A landscape with many valleys, sampled at points; each row gives a point and its height.
From any point a ball takes the steepest step (drop divided by distance) to one of its 2 nearest points. It stops when none of these is lower. Distance is the straight distance between rows; heights are no part of it.
(1581) (h 692): [170 170 212 141  95  70 121 115 120 154 161 110 153  88 111 177  93 135
 122 169  82 170 156 110 119 163 111 127 135]
(1020) (h 646): [126 135 143 147 101  87 142 127 112 151 155 143 168 121 170 180  90 127
 151 162  54 142 130 164 135 115 147 171 133]
(2108) (h 571): [152 117 157 108 107 127 129  71 146 127 175  93  99 133  81 137  93 116
 118 111 138 153 159 137 115 128 143 135 125]
(530) (h 438): [116  79  61 146 168 177 178 101 126 134 129 135  94 168  76 149 139 106
  82  94 167 160 109 102 108 139 100  82 104]
(43) (h 642): [179 163 131 113 124  87  76 129 141  89 178 102  98 133 156 106 148 114
  89 115 181 145 143  70 148 122 134 111 122]
(788) (h 315): [165 124 143 131 126 159 152 135  85  94 142  91 150 100 142 117 110  67
 147 147 123 158 119 174 114 115 121 119 108]
(1598) (h 317): [150 149  86 113 183 174  92 157 100 109 145  68  51 110 132  71 166 132
 112  94 206 134 119 136  96 132 122 122 150]
(1922) (h 511): [135 157 171 170 132 137 127 121 105 133 112 103 148  77 109 152  86  98
 126 179 130 157 151 148  72 168 158 121 100]
(755) (h 391): [142 139 116  98 112  67 112 121 167 106 129 112 160 155 113 126 119  89
  85 118 195 203 129 100 138 121 143  90  82]
(1693) (h 542): [ 79 107 123 111 124  99 113 118 179 153  84 151 123 168 118 148 140 151
 118  88 144 134 117  92 137 117 139 108 101]
(1924) (h 160): [131 105 100 155 143  82 110 152 122  90 136 186 105 148 178 150 122  33
  88  99 144 129 117  98 149 151 158  94 157]
(968) (h 169): [125 117 146 167 170 107  89 154  91  99 118 133  90 132 172 175 180  84
  62 122 117 149 114 148 155 181 158  72 136]
(487) (h 237): [116 119  96 131 136  81 106 147 148 124 145 158 128  51 157 170  78 114
 151 102  75 121 142 106  86 144  99 158 142]
(1829) (h 545): [144 146 132  92 154 135 104  87 146 140 133  78  79 166  77 133 150 158
  88 104 200 161 129 132 118 131 157 101  90]
(675) (h 588): [155 150 178 147 104  89 129 131  73  94  93 142  92 119 123 103 129 116
 116 153 125  84 132 130 178 170 132 116 212]
(612) (h 218): [150 123  79 155 133 137 108 140 119  95 172  96 120  97 141 107  99 109
 103 136 167 177 135 104  45 147 134 125 106]
(1881) (h 226): [ 87 147 164 158 102  99 154 137 129 166  85 142 158 180 157 171 131 133
 108 157  66 159 115 182 159 111 175 136 101]
(1690) (h 461): [107 110  97  79 138 199  95 155 163 141 152 157 161  93 118 106 167 170
 188 111 103  71 149 113 127 116 109 161 142]
(97) (h 656): [ 72 162 110 137 118 152 173 137 173 122 101 103 161 144 113 125 123 126
 140 131 134 156 138 132 112  86  94 137  76]
(1240) (h 628): [172 100 116 103 125  64  93 120 120  85 166 123  97 170 146 105 147 108
  83  83 204 157 135 101 148 121 133  87 156]
(866) (h 669): [170 157 130 112 114 105 102 139 117  94 149 100  97  58 125  79 111 112
 130 115 152 145 145 118 117 116  66 122 161]
(1828) (h 293): [ 84 131  73 153 115 102 113 168 134 140 157 139 144  83 171 141  79 132
 155 112  98 137 114 131  60 116 112 132 110]
(1895) (h 706): [145 154 147 135  99  59 112 137  95 124 112  89 137  83 141  89  79 136
 122 149 182 149 121 106  67 116 103 112 123]
(2124) (h 609): [125 109  73  62 169 158  98 177 154 100 153 137 181 160 118 113 152 120
 123 113 172 155 135 158 125 124 161 118  63]
(2014) (h 214): [136 124  83 156 133  68 104 155 126  97 120 181 111 120 205 151 119  92
 130 116 137 100 100  85 123 127 138 118 149]
(1761) (h 653): [188 152 151 138 126  70 116 129 130  97 166 104 128 117 145 124 148 129
 120 117 141 154 132 103 151 113  78 100 152]
(202) (h 560): [147 143 147 123 124 156 129  72 143 152 156  78 100 146  99 112 118 145
 122 126 169 146 139  90  94 119 137 139  91]
(1341) (h 696): [135 144 142 173 124 168 153 137 121 145 101 126 169 111 133  92 132 192
 148 188  85 119 141 110 126 123 125 161 122]
(422) (h 601): [146 171 202 156  89  74 109 127  63 134 101 131  86 127 155 153 132  78
 108 174 111  84 120 128 168 154 155 105 185]
(301) (h 484): [ 74 144 120 128 106 112 146 118 145 173 120 112 122 146 167 158 144 146
 167 107 107  88  86 124 109  85 138 148 105]
(744) (h 335): [118 130 102 119 112 160 145 132 132 106 131 110 123 149  95 117 146 101
 112 120 145 136 125 153 130 141 149 121 106]
(432) (h 522): [152  71 139 127 146 121 134 110  96 119  66 178 139 142 145 138 122 106
 119 141 152 100 110  94 135 152 165  79 150]
(837) (h 412): [102 142  83 131 129 114 143 140 194 105 132 144 152 143 119 158 120  94
 107 105 155 186 152  81 143 129 132 116  75]
(898) (h 667): [ 94 185 107 150  96 120 158 167 155 128  75 101 144 117 115  86 148 152
 136 135 125 146 126 136 148 112 110 144  96]
(1542) (h 103): [146  72 128 139 167 118 106 150 103  72 149 172  98 156 169 169 161  65
  83  89 125 109 114 133 168 159 135  83 157]
(885) (h 384): [101 137  63 128 179 181 128 158 159 135 132 127 109 184 130 129 199 146
 119 103 193 121  87  94 119 106 136 110  96]
(867) (h 666): [161 148 112 141 134 174 131 117 159 124 203 112 130 139 148 123 164 139
 163  87  91 139 140 145 165  87  89 141 130]
(703) (h 749): [ 74 116 119 146 141 147 172 113 174 157 111 168 176 171 150 203 109 101
 165 140  81 142 157 114 137 130 136 194 102]
(2039) (h 676): [ 87 170 122 191 114 129 159 155 133 161  59 142 116 114 115 119 135 138
 127 149  77 129 126 132 140 156 111 144 134]
(686) (h 323): [ 85 120 121  80 137 183 149  99 147 130 113  91 140 111  37 132  98 125
 125 129 142 156 150 151  84 145 113 134  73]
(1705) (h 229): [118 160 152  96 116 129 142 109 141 143 106  85 126  80  89 106 115 168
 167 117 152 112 123 123  87  84  98 128 118]
(1617) (h 211): [102 123  86 141 128 160 161  92 158 113 121 120 138 152 117 114 118  95
 152 132 180 128 145  59  86 127 112 144  86]
(1274) (h 525): [ 94 123 118  99 134 133 103 100 151 168 113 102  87 157 104 128 156 181
 117  89 143 124  93 132 124 123 150 109 105]
(115) (h 713): [101 107 107 167 130 107 124 126 132 172 136 191 100 171 189 218 116 110
 132 128  52 163 131 155 130 148 160 168 151]
(1310) (h 499): [119  62 118 112 163 183 141 106 122 157  79 169 116 154 106 147 127 120
 128 110 139  79 112 114 130 144 142 113 139]
(1889) (h 574): [130 122 165 148 135 126 101 143 100 120 111 159  89 103 123 120 153 131
 109 132  82  90 147 142 176 186 130 139 190]
(1779) (h 334): [111  98 109 145 110 128 149  98 136 133 125 139 145 144 114 152  60  60
 116 139 156 149 148 128  74 171 168 128  92]
(1758) (h 302): [159 127 177 121  88  87 153  78 120 147 121 100 115 189 100 116 170 167
 105 115 180 139  92 125 154  98 122  77 144]
(2137) (h 641): [154  89 106  98 169 140  85 151 138  97 182 119 117 156 154 141 193 140
 123  59 146 128 109 173 165 125  95  99 144]
(905) (h 312): [124  87  59  91 117 168 105 166  99  95 187 107  97 116  88  57 120 155
 102 110 151 154 131 161  83 132 112 143 130]
(1215) (h 482): [102  87  98 106 149 174 132 150 149 150 117 161 174  93 136 136 122 141
 177 135  73  99 149 133 105 132 116 160 118]
(1793) (h 674): [163  94  84 167 126 157 133 119 134 101 198 142 130 123 156 133 136 133
 145 113  58 148 143 137 149 133 100 145 144]
(896) (h 502): [173  94 157 106 147 145 123  94 175 127 149 159 169 137 106 134 156 188
 157  94 140  95 125  94 179 107  81 126 156]
(1054) (h 313): [156 101 136 117  87  99 129 127 154 119 119 142 183 144 138  97 107 164
 135 147 116 149 130 122 177 101 126 124 123]
(844) (h 189): [134 123 125  88 148  87  82 119 170 115 159 130 109  80 147 164 114 129
 160  90 118 105 128  98  93 143 112 119 125]
(1663) (h 286): [110 124 160 183  92  95 168 117 106 174  63 178 155 155 148 153  95 135
 111 193  85 152 130 143 151 133 165 162 143]
(674) (h 665): [138 138 210 141 118  84 143 114  98 170 158 141 170  91 148 180  66 149
 143 194  59 113 138 159 116 111 132 159 170]
(148) (h 728): [108 161 128 124 109 128 158 156 144 109 103 135 164  75 102 124  94  73
 167 140 105 116 153 130 142 127  93 157 135]
(414) (h 392): [119  90  62 142 151 152 107 173 123 121 130 164 151 134 134  99  94 122
  90 157 149 136 119 112  74 173 177 118  82]
(2007) (h 707): [129 124  87 160 165 115 116 122 130 107 173 109  75 163 139 141 164 119
  66  80 144 193  99 129 104 138 113  86 117]
(918) (h 352): [ 68 179  78 115 131 151 137 204 145 138 135 107 111 102 160 150 167 110
 164 108  82 102 106 157 128 121 130 148  98]
(1845) (h 356): [131 135 154 123  77  66 155  98 150 149 120 106 154 153 106 138 122 180
 123 134 125 163 119 115 136 100 105 129 104]
(1470) (h 425): [ 84 170 111 137 128 112 151 128 191 143 119 103 103 149 107 176 146  83
  87  82 151 179 127 100 131 134 124 114  83]
(984) (h 430): [124  80 120  66 121 168 131  87 132 140 176 129 119 180  96 124 128 186
 136  95 128 107 112 172 127 100 141 147 127]
(355) (h 389): [ 68 137 135 141 135  93  97 168 133 171  74 173 143 124 175 166 130 128
 105 154  82 151 107 142 107 162 194 130  93]
(321) (h 344): [161 125 157  78 172 120 107 150 116 108  83 104 147  99 107 114 159 139
 120 127 173 122 110 132 131 156 110  70 119]
(2070) (h 618): [139 182 177 140 106 108 162 124 128 132  84 154 167 130 126 130  92  81
 139 200 129  72 162  95 179 142 176 144 161]
(1610) (h 655): [173 106 116 108 146 148 101 129 132  99 192 121 106 104 133 119 174 153
 150  67 105 110 120 143 144 100  60 117 162]
(1684) (h 623): [114  92 151 136 154 111  95 132  79 153 100 126  92 116 143 129 133 200
 121 135  85  84  95 166  85 168 151 128 148]
(1677) (h 404): [121  93 120  79 112 163 137  87 156 135 147 125 153 211 111  91 137 180
 153 114 179  94 129 142 139  84 165 155 107]
(224) (h 368): [125 114 139 181 103  66 113 112 141 143 110 173 164 159 141 134 100 125
  89 151 133 191 157  76 147 137 155 126 108]
(2064) (h 267): [100 137 143 105 104  76 115 150 121 131 114 115  83 120 126 139 148 128
 112  92 128 121 117 159 148 136 130 103 152]
(943) (h 246): [123 192 122  86 116 179 119 150 101 130 136  52  90  81 127  81 133 112
 142 111 173 143 135 182 110 117 121 152 126]
(1029) (h 561): [158 161 166 133 135 157 122  88 164 119 137 139 125  98  95 115 141 140
 132 118 118 122 179  71 157 149 103 141 149]
(849) (h 504): [122 110 135 138 171 194 140 112 137 163 150 185 147 102 146 142 125 154
 183 153  35  91 150 135 133 128 113 194 165]
(1025) (h 422): [157 142 134 114 171 176  72 166 128  99 133 151 128 114 150  84 182 160
 152 116 127  65 127 111 161 138 113 120 160]
(974) (h 627): [145 185 175 170 105  93 187 111 130 147  85 170 176 119 137 143  91 121
 145 206 100  96 159  90 177 115 107 168 167]
(325) (h 492): [ 94 131 124 159 129 160 139 128 122 145  93 113 158  85 125 138  91 126
 155 157 122 110 138 123  55 156 136 149 100]
(1982) (h 297): [133 114 120  83 139 135 128 135  97 105  90  98 108 114 107 110 131 106
 106 127 178 151 112 165 107 146 139  91 128]
(1407) (h 371): [115 107  76 114 193 144  96 159 111 112 120 126  72 118 105 130 158 125
  84  91 189 126 107 106  81 147 130  71 117]
(1051) (h 591): [135  71  87  71 133 134 121 135 178 106 135 160 202 160  94 100 140 154
 126 104 165 145 147 141 158 113 114 115  86]
(447) (h 271): [177  91  87 189 158 123 114 141  89  88 161 129 116 107 150 121 110  91
  80 120 139 156 124  98  95 148 120 100 129]
(1194) (h 725): [149  75  63 120 159 159 113 144 154  85 182 167 129 129 136 133 148  90
 116  92 131 148 132 112 144 154 137 111 119]
(2082) (h 602): [123  97 114 144 125 118  96 154  83 130 119 147 109 122 165  95 116 156
 115 155 118  80  94 129  94 156 173 125 140]
(439) (h 629): [139 104 130 130 114 114  88 122 108 140 159 101 106 116 121  96 135 202
  95 121 109 155 126 144  92 131 128 129 117]
(2015) (h 459): [130  56 156  71 132 143 117  94 138 121 135 151 131 163 102 115 144 169
 142  78 121  70  98 169 171 111 133 120 169]
(1512) (h 663): [133  97 137 156 178 146 111 137  91 114 133 116  99  93  99 147 172 167
  95 109  73 130 127 152 124 162  71 105 151]
(2052) (h 711): [141 206 179 180  48  70 163 126 131 141 135 107 126 131 105 154 101  69
 114 175 119 159 152 110 170 133 127 136 137]
(739) (h 526): [107 154 163 154 119  94 135 133 126 130  96 150 159  85 113 155  66  73
 133 172 108 133 156 125 113 185 163 143 118]
(133) (h 360): [ 75 132  71 125 123 178 137 162 162 130 103 136 130 175 116  97 172 142
 127 120 155 129 110 133 130 128 154 130  77]
(149) (h 445): [130 156 129  89 149 173 141 135 172 120  94  85 179 166 101  95 179 167
 156 121 185 133 144 135 151  86 100 120  81]
(1133) (h 619): [ 95 134 114 146  58  89 166 107 146 120 137 117 148 154 145 105  70  99
 139 153 136 144 148  88 119 113 132 164 117]
(2056) (h 486): [138  97 185  72 114  99 124 128 130 115 144 139 138 140  94 103 115 157
 133 114 115 101 119 180 182 126 139 129 168]
(2068) (h 442): [134 164 103  95 143 190  92 187 143 100 141 142 143  87 136  82 168 119
 175 128 124  76 147 122 140 118 112 157 123]
(1536) (h 520): [137 101 134 134 118 179 147  98 123 131 187 159 157 106 148 142  82 115
 187 139  66 118 152 117 116 112  97 194 136]
(136) (h 604): [ 95 118 128 116  68  69 134 121 132 128 127 140 132 105 126 106  59 117
 133 132 132 121 124 124  92 127 139 154 130]
(311) (h 304): [ 98  78 110 122 134 158 164  83 125 154 106 123 127 155  49 143  73 124
 105 127 150 145 136 139  70 149 147 111  74]
(531) (h 686): [129 162 162 181 102 106 144 147 124 166  90 141 134  99 142 114 128 188
 120 179  68 130 137 127 173 161 123 152 141]
(1335) (h 685): [ 76 123 130 177 123 113 113 168 116 175 100 182  89 121 151 158 126 164
 104 132  58 147 129 171 152 183 155 152 165]
(1005) (h 420): [ 75 142 110 117 139  68  86 140 172 172  93 183 130 130 177 208 131 104
 132 122  96 120 128 123 126 131 173 136 117]
(329) (h 683): [130  98  83 172 145 155 130 116 125 147 170 126  95 126 128 159 120 140
 128 100  71 162 127 141 110 143 113 141 120]
(1757) (h 523): [134 131 157 106 112 103 119 113 149 136 128 209 135 152 137 131 119 145
 138 116  83  75 150 138 221 130 132 172 186]
(12) (h 714): [126  88  91 171 159 177 104 140 117 132 117 153 113 112 112 109 132 186
  98 150  97 129 147 124 111 177 140 141 121]
(1803) (h 736): [106 164 113 110 135 133 148 143 159 105 105 164 196 124 156 160 118  55
 171 152 104 100 163 127 161 101 124 154 124]
(79) (h 263): [148 137 129 150  96 108 167 101 105 142 109  95 106 205 116 102 151 132
  78 118 204 178  79 114 155  96 127  75 117]
(2143) (h 345): [190 153 205  98  92  75 106 115  95 114 117 104 122 150 119 100 162 156
 132 144 175 121 119 135 175 113 134  91 164]
(1160) (h 447): [108 104 124 114 171  96  85 140 145 153 115 188 121 152 211 208 145  87
 154 111 102  90 116 110 138 118 181 121 147]
(588) (h 705): [118 124  91 162 145 202 108 164 136 126 124 140 139 117 153  80 155 187
 146 163 103 107 135  99 103 141 144 149 111]
(176) (h 701): [142 135 143 168 140  88 120 132 116 158 129 190  90 116 194 227  99 112
 144 132  74 113 147 132 144 151 130 174 179]
(1612) (h 403): [142 180 192 101 115 125 159  96 166 126  98 112 171 162  98 125 154 110
 165 150 176 106 131 104 193  91 129 118 126]
(1813) (h 170): [130 154  70 129 140 173 127 133 135 108 165  94 133  98 146 109 112  90
 150 122 165 134 159  89  66 132 127 146  90]
(1658) (h 424): [162 108 156 125 126 174 168 105 125 130 132 111 188 114  83 104 147 189
 132 160  96 158 137 152 136 108  74 125 115]
(428) (h 481): [139 119 129 121 161 198 128 104 174 133 125 157 179 117  86 101 145 191
 170 114  96  92 143 111 154 118  91 161 131]
(1917) (h 274): [143 161 150 138 138  94 147 133  98 113 135 100 117 111 132 175 128  51
 126 128 119 141 107 162 118 131 141  93 118]
(685) (h 208): [149 138 111 145 125 132 143 105 100 116 115  91 100 169 126 120 131  83
  77 124 230 175 104 104  94 115 152  74  95]
(331) (h 254): [121 156 167  95 119 200 165  94 125 121 158 122 110 115  94 111 122  63
 162 123 115  73 137 145 173 116 144 170 172]
(104) (h 378): [172 187 185  72 106  95 124 125 116 115 112  94 146 131 121  89 148 112
 167 147 183  87 133 130 183  86 150 117 150]
(796) (h 322): [115  92 168  90 107  64  99 143 100 114 106 113  92 128  82 125 121 129
  65 109 131 159 131 186 144 171 144  94 155]
(330) (h 607): [135  59 119 111 147  96 105 100 104 129 162 126 109 154 111 137 131 170
  98  97 120 138 108 148  92 125 123  97 123]
(1124) (h 605): [162  61 123  98 138  96  97 116 112 102 146 141 110 175 106  82 157 173
  67  96 194 167 125 125 166 118 113  70 129]
(3) (h 301): [144 205 146 128  92 126 166 107 120 136 129  61  91 154 154 108 149 112
 158 126 190 131 111 120 149  67 116 123 129]
(1568) (h 299): [127 188  95 138 126 148 112 178 122 120 138  85  76 109 155  80 148 125
 125 122 159 137 104 137 101 116 143 122 119]
(937) (h 224): [105 144 128 117 124 191 168 121 134 124  92 140 142 136 113 102 136 111
 176 140 119  61 131 129 171 124 135 151 138]
(1891) (h 298): [ 48  93  92 125  93 158 188 147 125 144 105 166 156 150 126 122  82 113
 171 139 105  82 110 144 127 125 154 182 136]
(297) (h 407): [136 112  87  87 184 181 113 128 148 122 141 124  97 155 123 120 166 113
 128  94 200 121 126 108 119 119 121 101 103]
(1299) (h 577): [150 109 145 133  97  68  94 150  90 124 112 135 140 139 179 114 122 143
 110 156 139 125 100 127 121 125 171  94 113]
(2040) (h 238): [129 136 124 166 129 153 161  71 161 124 119 135 153 178 151 152 119  77
 135 161 155 118 141  60 125 122 153 143  97]
(1685) (h 277): [152 127 149  94 140 172 107 116 151 118 191 149 106 112 113 119 130  96
 163 109  85  77 166 140 162 129 142 173 178]
(1686) (h 585): [131 157 145 205 132 117 138 106 111 171  91 152  95  75 146 144  99 152
 146 155  95  83 122  84 123 151 113 157 183]
(725) (h 702): [ 84  65  98 154 151 129  95 162 115 162 110 177  93 115 110 138 136 209
  90 120  60 126 128 142 132 189 124 137 158]
(664) (h 637): [103 153 133 168 124 103 187 125 162 143  61 184 175 142 146 148  98 118
 150 156 114 104 151  79 183 109  96 163 143]
(682) (h 363): [104 107  74 154 128 133 134 149 127 107 110 144 147 170 130 114  97  51
  93 142 171 180 125 118  88 139 178 112  80]
(777) (h 355): [142 108 106 134  85  78 120 134 133  91 116 138 163 150 113  86 111 143
  84 147 159 178 137  99 144 117 145 113 100]
(825) (h 369): [165 115 147  91 136 163 110 106 114 122 157 104 127 158 139  67 136 178
 152 141 194 108 122 136 119  97 154 141  97]
(1378) (h 414): [117 106  42 139 158 170 155 119 130 149 156 122 107 211 112 142 163 146
  84  84 180 165 103 122  99  92 127  88  88]
(724) (h 668): [ 73 137 112 171 117  99 128 160 127 175 119 153 119  89 150 169 102 161
 140 125  36 138 124 174 107 163 125 180 132]
(1180) (h 647): [ 68 153 123 155 115 128 198 124 158 142  61 126 174 159 120 130 101  96
 160 153 127 107 154  91 130 116  91 174 102]
(2087) (h 228): [131 138 122 135 161 119 121 154  94 111 126 116 109 131 145 160 162  79
  83 126 121 167  94 192 136 138 162  72 112]
(1719) (h 186): [126 172 154 102 134 149 147 144  89 124  76  86 121  93 141  95 133  96
 159 152 166  84 102 162 121 102 128 114 123]
(1296) (h 473): [117  78 129 116 176 133 104 115 137 152 119 193 113 168 158 178 166 121
 127  94 117  81  93 125 145 131 170  99 148]
(1238) (h 552): [143 138 172 149  81  59 122 118 113 126 166 152  97 115 119 148  94 123
 114 133  73 114 145 122 190 137 126 160 194]
(2029) (h 471): [119 149 135 136 149 203 122 115 115 138 142  84 128  60 104 130 119 155
 163 141  87 120 136 129  50 126 108 153 116]
(1961) (h 418): [157 136 108  86 160 190 117 174 113 114 112  94 136  58  91  65 154 141
 134 130 168 146 139 134  94 128  69 107 126]
(1566) (h 261): [156  84  48  66 156 199  76 154 114 105 200 120 107 138 117  54 151 172
 118 105 203 145 140 134 101 110 104 126 124]
(418) (h 188): [101 149 118  86 127 193 158 151 103 129 108  87 112  84 116  87 118  99
 159 116 138 110 111 176  81 135 115 136 120]
(1747) (h 550): [141 137 153 128 134 125 125 121 157 139 119 168 145  74  96 123  98 142
 131 148  76 134 184 108 150 170 112 172 157]
(1053) (h 213): [122 126  65 106 148 213 147 144 139 101 172  94 127  96 110 109 140  90
 153 107 157 144 137 123  98 103  88 147 115]
(1393) (h 645): [115 111 166 150 152 134 109 113  86 142 118 111  84  78 101 152 111 159
 109 131  72 121 122 165  90 176 118 117 159]
(540) (h 626): [140 128  71  86 176 150 104 186 160 103 155 128 143 137 133 135 195 129
 135  89 123 147 130 175 156 121 125 115  88]
(443) (h 557): [ 80  91  84 123 116 109 137 106 188 146 110 164 167 222 149 156 124 131
 126 118 145 151 127  78 128  99 156 128  81]
(1626) (h 720): [135 186 163 144  85  89 168 135 116 114 116  97 160  91  97 116  92  90
 135 160 117 143 146 143 148 124 100 139 144]
(1500) (h 453): [145 133 158  92 140 166 132 121 156 114 115  95 193 133  86  61 154 202
 146 152 131 139 149 138 165  88 103 139  85]
(706) (h 680): [167 110 149 163 193 134 102 129  92 112 118 101 117  77  99 160 154 152
  88 131 117 164 135 143  81 160  98  71 104]
(1953) (h 717): [138 111  55 124 159 158 127 140 140  93 195 134  92 178 113 142 163  89
  56  87 156 181 134 130 139 153 143  94 100]
(1992) (h 282): [115 122 152  85 120 116 128  99 137 159 114  67 135  85  56 131 103 161
 126 114 155 157 123 158  76 111  96 111  92]
(1268) (h 611): [144 185 190 176 112 126 153 108  83 131  94 124 121 125 136 166 118  67
 128 180 117  85 132 109 163 141 156 124 156]
(1209) (h 421): [121 160 146 172  95  51 131 120 131 153 115 122 131 159 179 179 139 101
 100 123 124 171  91 124 131  82 130  89 128]
(1972) (h 681): [171 138 194 159 149 113 113 116  99 150 150 131 143  64 137 170  82 141
 147 170  51 135 144 137 108 161 115 151 163]
(895) (h 353): [133 117 156 110 121 130 139 132  98 125 155 115 157  90 112 116  95 111
 146 155  78 136 119 189 107 133 126 138 115]
(1977) (h 264): [ 95  85 101 122 113 172 160 126 138 130  95 194 162 140 142 112  96 122
 195 145 115  43 133 104 151 130 147 188 167]
(1832) (h 266): [143 105 106 144 115 113 131 136 135 107 126 152 144 117 157 106 125 108
 150 130 127 110 121 101 140 115 119 127 145]
(1366) (h 586): [135 108 156  98  82  62 129  97 113 118 152 110  97 116 102 129  71  99
 111 106 166 146 128 138 114 135 146 116 138]
(517) (h 326): [141  64  81 150 190 127 109 151  79  95 119 152  97 140 128 123 136 114
  60 120 164 136 108 109  91 175 139  63 131]
(1449) (h 662): [176 128 206 138 154 152 121  99  69 125 155  97 120  69 115 118 152 168
 117 160  87 118 133 122 101 135  71 125 153]
(823) (h 357): [ 62 144 105 136 139 140 139 145 157 147  91 143 153 158 135 155 121 119
 114 143 108 165 134 160 101 149 185 132  67]
(1541) (h 675): [216  99 190 151 130 118 111  94  70 101 177 118 147  94 148 121 136 138
 139 154  79 120 130 106 124 122  59 120 191]
(569) (h 691): [151 158 148 187 149 125 136 138 107 137 136 161 123  62 166 184 103  99
 153 139  45 117 158 135 146 153  86 160 192]
(1002) (h 703): [158 172 183 186  80  40 120 136 119 143 125 129 142 112 150 184 103  88
 118 165 106 169 137 120 162 146 121 109 153]
(77) (h 303): [148 107 127 112 106 141 113 109 123 129 215 112  76 144 158 114 129 116
 147  96 105  87 127 151 143 124 155 162 148]
(1121) (h 140): [141 148 126  67 159  98  79 133 154 114 162 114 103 114 164 155 168 113
 151  77 155  97 117 111 128 111 134 100 127]
(452) (h 370): [167  99  98  70 130 153  98 161  90  94 135  89 112  85  93  31 152 171
 114 115 163 169 139 158  99 114  74 116 153]
(1416) (h 125): [107 194 168 118 117 129 173 105 107 133  87  89 139 102 128 126 105  84
 193 173 149  77 119 125 115  99 118 140 133]
(611) (h 539): [ 97 156 150 144  97 119 130 144 154 155 104 179 133  94 120 159  71 110
 135 163  70 130 170 132 139 180 151 197 149]
(2048) (h 578): [159  62 134 129 164  83  93 107 100 109 130 150 123 167 134 140 158 177
  64 114 168 142 103 113 116 117 110  49 128]
(501) (h 449): [116 125 100 138 137 200 113 147 121 137 107 114 127  55  89  81 138 159
 136 123 126 112 134 116  75 138  77 134 123]
(834) (h 262): [133 144  64 116 164 194  86 169 137 103 176  89  75  78 122  85 165 121
 125  83 160 156 136 106  73 127  80 125 127]
(303) (h 538): [151 163 189 141 114 105 137 113 130 141 163 184 108 127 124 123 125 155
 125 154  64  90 171 137 231 137 117 189 219]
(227) (h 393): [159  99 178 129 103 126 186 108  91 144 131 113 173 117  92 145 114 152
 121 159  65 155 107 177 138 124 104 123 131]
(1442) (h 548): [148  73 127 135 141  93  98 109  97 117  86 153 155 174 155 118 137 151
  83 147 178 140  92 109 116 132 177  60 122]
(2043) (h 388): [172 113 149 114 194 138  77 140  95  74 109 131 109 106 146 106 180 134
 117 120 169  88 124 107 135 152 128  86 159]
(46) (h 457): [106 158 127 174  84  65 143  97 127 171 114 133 129 164 180 174 127 137
 149 128 115 101  87 115 134  68 139 129 136]
(1208) (h 329): [152 101 167 155  99 101 147 125 117 152  60 177 189 173 130 137 111 134
  96 194 112 172 143 119 167 143 169 112 116]
(1057) (h 743): [110 140 107 144 143 155 156 137 164 116 139 159 150 154 168 176 114  57
 153 127  90 125 149 138 159 121 176 169 104]
(1034) (h 278): [ 88 161 162 133  71 115 157 117 149 135 119 103 161 199 142 148 130 105
 134 158 107 168 140 157 147  96 173 147  70]
(799) (h 311): [127 139 109 123 140 116 152 114 135 112 136 118 144 100 166 180  98  34
 170 122 146 126 112 121  89 108 129 113 111]
(1455) (h 455): [144  80 142  81 140 191 136  99  87 131 150 116  98 164 112 117 125 130
 135 124 137 107 105 170 117 143 180 129 152]
(257) (h 207): [134 150 127  82 124  63  92 156 150 108 104 118 118 127 147 126 174 124
 127  90 181 109 107 140 174 104 126  91 135]
(598) (h 506): [104 140 150  89  88 107 125 131 180 130 155 163 121 159  96  99 130 139
 147  89 115  94 131 159 211 133 155 161 154]
(1999) (h 330): [ 49 141  95 122 115 165 167 178 140 146 119 118 136 134 134 133 125 116
 153 148  89 109 124 161 110 137 150 171  87]
(128) (h 174): [103 169 143 114 124 143 148 119 144 152  73 108 135  91 122 128 117 138
 198 141 126  48 111 100  93  97 110 152 129]
(2147) (h 343): [ 94 146  64 131 122 109 135 173 133 110 154 105 123 103 166 142 104  50
 158 109 134 143 101 146  67 122 141 120 102]
(379) (h 556): [136 134 190 152 144 121 111 135 102 144 121 177 100 108 143 123 133 182
 107 154  34  76 159 152 186 169 128 179 218]
(1159) (h 423): [104 153 163  88 124 135 159 118 160 142  64  97 165 159  94 120 158 140
 139 126 177 105 123 148 153 111 130 117  96]
(298) (h 648): [179 119 184 126 124 147  85 105  80 124 181  79  99 113 112  88 153 204
  94 137 108 135 125 131 107 134  98 127 155]
(1976) (h 572): [139 171 164 159 130 116 104 102 142 150 116 127  74  87 107 131 146 157
 133 122 109  95 147  80 140 154  89 144 162]
(628) (h 521): [193 116 202 106 106 120 144  74 140 131 144 126 180 149  86 111 130 163
 143 140 135 114 133 100 187  99  92 122 158]
(313) (h 625): [115 100 131 121  91  62 151 119 106 135 125 147 148 128 170 163  46 113
 152 147 102 118 117 157  99 104 162 147 121]
(375) (h 390): [113 175 158 141  80  70 148 109 140 148 112  77 142 169 153 149 118 110
 118 151 145 178 110 106 128  93 136  99  78]
(1698) (h 507): [ 56 119  81 106 124 167 129 121 144 166 130 108  98 153 116 153 156 168
 154  92 154  82  90 124  79 105 144 132 104]
(2073) (h 687): [150 164 143 132 102  88 126 143 105 107 125  70  90  73  98 109  97 110
 113 119 196 171 118 135  85 136  83 105 140]
(2138) (h 328): [102 202 147 146  88 126 182  98 138 144  92  76 105 166 128 132 146 126
 165 124 131 102 109 135 156  57  98 147 129]
(1869) (h 695): [105  91  67 174 146 138 100 145 107 125 190 112  60 143 112 135 144 156
  63  84 106 156 112 130  98 138 113 117 120]
(1165) (h 573): [111  69  73 122 128 126 150 115 178 128 112 141 197 190 129 107 132 177
 120 130 167 151 123  99 125  80 120 114  68]
(1851) (h 265): [159 161 115 151 104 132 163  92  99 120 149  53 102 135 152  92 123  95
 121 121 201 163 110  96 102  93 125 121 132]
(526) (h 319): [166 103  98  69 115 180 100 137 111 123 167  87 110 166 115  32 145 196
 130  99 203 136 143 149 136  84 122 142 145]

For each start below, name the point where the ball stops.
(898) => (1566)
(1686) => (1566)
(1057) => (136)

Call two points neighbours if one is among the 2 nearest of the other. Go from one point of each pair to the other, from neighbour to neighbour, staying as low as possible. Name the highest point that can't be avoided.
(1881) / (1054) => (224)
(1813) / (1982) => (297)
(311) / (1416) => (686)
(1542) / (1121) => (2147)
(1416) / (1813) => (1598)
